The views of a scene show one set of named points, each view turned or mirrored, shifted and resized as a whole, with a little noise and some points left out.
In the rows, zero is written as 100.

Scene 1
View 1
K_218: 115 117 120 109 90 77 86 117 108 103
K_451: 94 99 132 96 108 74 95 125 113 104
K_77: 106 114 106 101 85 83 96 111 118 101
K_553: 93 110 108 96 95 74 81 114 119 106
K_313: 70 98 100 90 104 82 90 107 129 105
K_940: 99 109 97 106 85 97 112 104 120 91
K_253: 112 107 143 89 103 63 93 134 110 112
K_134: 121 125 100 104 78 85 93 107 118 101
K_346: 126 118 117 109 82 86 109 115 109 94
K_142: 81 93 139 104 113 77 91 125 101 99
K_303: 103 96 116 110 91 105 138 112 106 81
K_454: 80 99 102 113 94 96 97 105 113 91
K_78: 98 103 127 102 103 78 92 120 109 101
K_564: 98 101 121 117 95 96 113 117 101 87
View 2
K_218: 107 112 113 107 84 86 105 97 98 75
K_553: 94 99 116 107 84 94 117 92 107 83
K_253: 104 87 116 90 80 84 90 96 97 69
K_78: 104 92 109 104 91 91 103 101 98 78
K_303: 108 107 95 102 111 91 115 114 66 90
K_134: 106 130 119 120 79 87 118 92 99 79
K_940: 99 116 108 110 101 94 128 104 84 90
K_142: 104 78 101 106 95 95 98 108 103 81
K_451: 99 86 109 100 90 91 103 100 98 80
K_564: 108 103 98 110 102 92 108 112 83 85
K_346: 111 121 112 104 89 84 107 99 79 76
View 3
K_218: 76 122 95 112 95 104 109 105 101 103
K_940: 101 106 101 122 85 115 103 68 112 85
K_303: 109 109 100 142 101 82 100 57 125 93
K_142: 88 117 86 119 124 78 77 115 91 76
K_451: 86 113 94 127 106 89 86 118 90 88
K_346: 85 121 103 124 87 102 119 90 111 115
K_77: 92 112 108 132 77 109 111 94 106 105
K_253: 75 122 99 131 107 83 98 138 87 106
K_313: 99 95 100 121 92 121 75 98 86 54
K_454: 98 106 92 107 100 111 89 73 107 66
K_134: 81 116 104 109 78 128 118 87 104 106
View 4
K_313: 105 96 100 116 102 112 74 88 69 88
K_253: 115 106 108 137 107 93 78 121 104 109
K_218: 121 93 100 121 119 109 87 116 105 92
K_142: 95 96 88 126 100 90 78 117 85 103
K_134: 131 95 106 111 122 117 94 102 107 81
K_77: 123 107 108 112 115 109 94 97 107 88
K_564: 99 100 86 106 109 93 100 106 100 87
K_451: 106 102 99 126 104 96 80 109 91 100
K_78: 106 96 96 123 110 99 83 113 91 98
K_553: 117 93 101 125 111 113 76 102 87 91
K_346: 121 103 102 111 120 103 100 108 115 88
K_303: 96 107 88 93 109 88 112 95 105 83
K_940: 106 90 86 100 113 109 97 100 91 78
K_454: 93 89 79 101 105 105 92 96 76 81
View 5
K_77: 138 104 85 97 121 99 112 128 84 109
K_253: 111 103 101 78 87 88 79 136 103 69
K_451: 105 108 99 81 70 95 95 126 96 80
K_454: 141 95 97 109 77 107 118 101 104 141
K_303: 150 98 69 115 116 137 85 98 107 127
K_564: 144 93 84 109 100 116 85 106 116 123
K_940: 147 101 85 108 107 112 119 108 89 136
K_218: 141 94 102 93 99 78 103 135 103 106
K_346: 149 95 85 99 127 90 98 134 98 112
K_553: 122 104 106 88 77 84 122 123 91 111
K_313: 118 114 102 96 58 110 132 100 85 126
K_134: 150 99 96 98 121 76 123 136 85 125
K_142: 115 97 100 92 58 106 81 106 122 96
K_78: 119 97 101 98 61 105 89 110 119 104

Which points are out of place in each view (at most two, in the order of its rows)? Write none if all are in place.
view 1 -> K_77
view 2 -> K_134
view 3 -> none
view 4 -> K_940, K_454
view 5 -> K_451, K_78

Scene 2
View 1
K_260: 146 125 122 117 87 99 94 135 75 137
K_443: 127 121 108 112 79 105 91 119 82 127
K_729: 125 117 109 105 82 110 88 121 83 122
K_227: 136 91 134 93 107 108 53 144 84 94
K_424: 108 107 95 93 81 109 92 104 92 114
K_641: 133 118 110 102 85 96 99 124 82 136
K_791: 111 107 104 94 82 114 79 113 89 108
K_660: 107 126 91 111 68 118 95 98 85 124
K_618: 117 115 89 106 81 109 105 100 85 126
K_497: 120 126 135 104 68 110 59 143 83 121
K_555: 101 117 92 102 70 122 85 99 88 111
K_699: 122 136 101 121 66 109 101 110 78 139
K_743: 140 117 110 106 91 94 102 127 81 139
View 2
K_618: 109 92 110 96 112 88 96 113 95 105
K_641: 93 96 106 87 112 91 106 114 105 103
K_424: 99 88 115 98 112 81 99 109 89 104
K_660: 110 96 106 103 118 89 92 105 92 98
K_729: 96 100 108 90 112 84 101 107 98 98
K_260: 91 106 101 78 111 92 105 112 112 98
K_443: 98 100 106 89 113 87 101 109 101 98
K_791: 94 94 116 95 111 77 100 103 86 98
K_227: 71 103 119 74 100 63 109 102 91 95
K_743: 88 100 106 84 110 88 106 112 105 100
K_699: 107 101 99 95 119 96 95 108 103 95
K_555: 106 93 113 103 116 81 92 102 84 97
View 3
K_227: 99 137 104 76 81 91 124 110 102 72
K_729: 102 95 93 78 98 111 105 103 108 102
K_699: 100 75 89 71 105 125 96 108 110 119
K_497: 78 99 88 63 90 99 112 120 90 90
K_791: 99 105 98 84 97 106 100 85 101 95
K_555: 97 91 97 86 100 116 87 76 97 107
K_443: 104 91 91 76 101 112 105 106 111 106
K_618: 111 88 93 86 108 119 95 87 114 113
K_424: 106 97 92 90 107 109 97 80 106 101
View 4
K_743: 92 91 142 88 86 128 111 126 73 112
K_660: 106 83 146 91 90 149 142 80 52 80
K_227: 122 60 100 99 112 98 102 92 124 126
K_618: 106 80 140 97 91 150 130 97 48 93
K_497: 92 103 145 66 92 98 132 82 122 95
K_699: 88 94 161 76 85 128 137 97 55 86
K_555: 117 77 131 96 97 151 142 66 60 81
K_729: 105 80 136 88 93 127 124 97 75 99
K_260: 89 88 151 78 90 107 112 124 79 113
K_641: 94 93 139 89 87 133 115 117 74 105
K_791: 120 75 119 98 98 141 128 81 80 96
K_443: 98 87 144 86 92 127 125 101 72 98

Which points are out of place in each view (at most two, in the order of its rows)? Write none if all are in place.
view 1 -> none
view 2 -> K_743
view 3 -> none
view 4 -> K_497
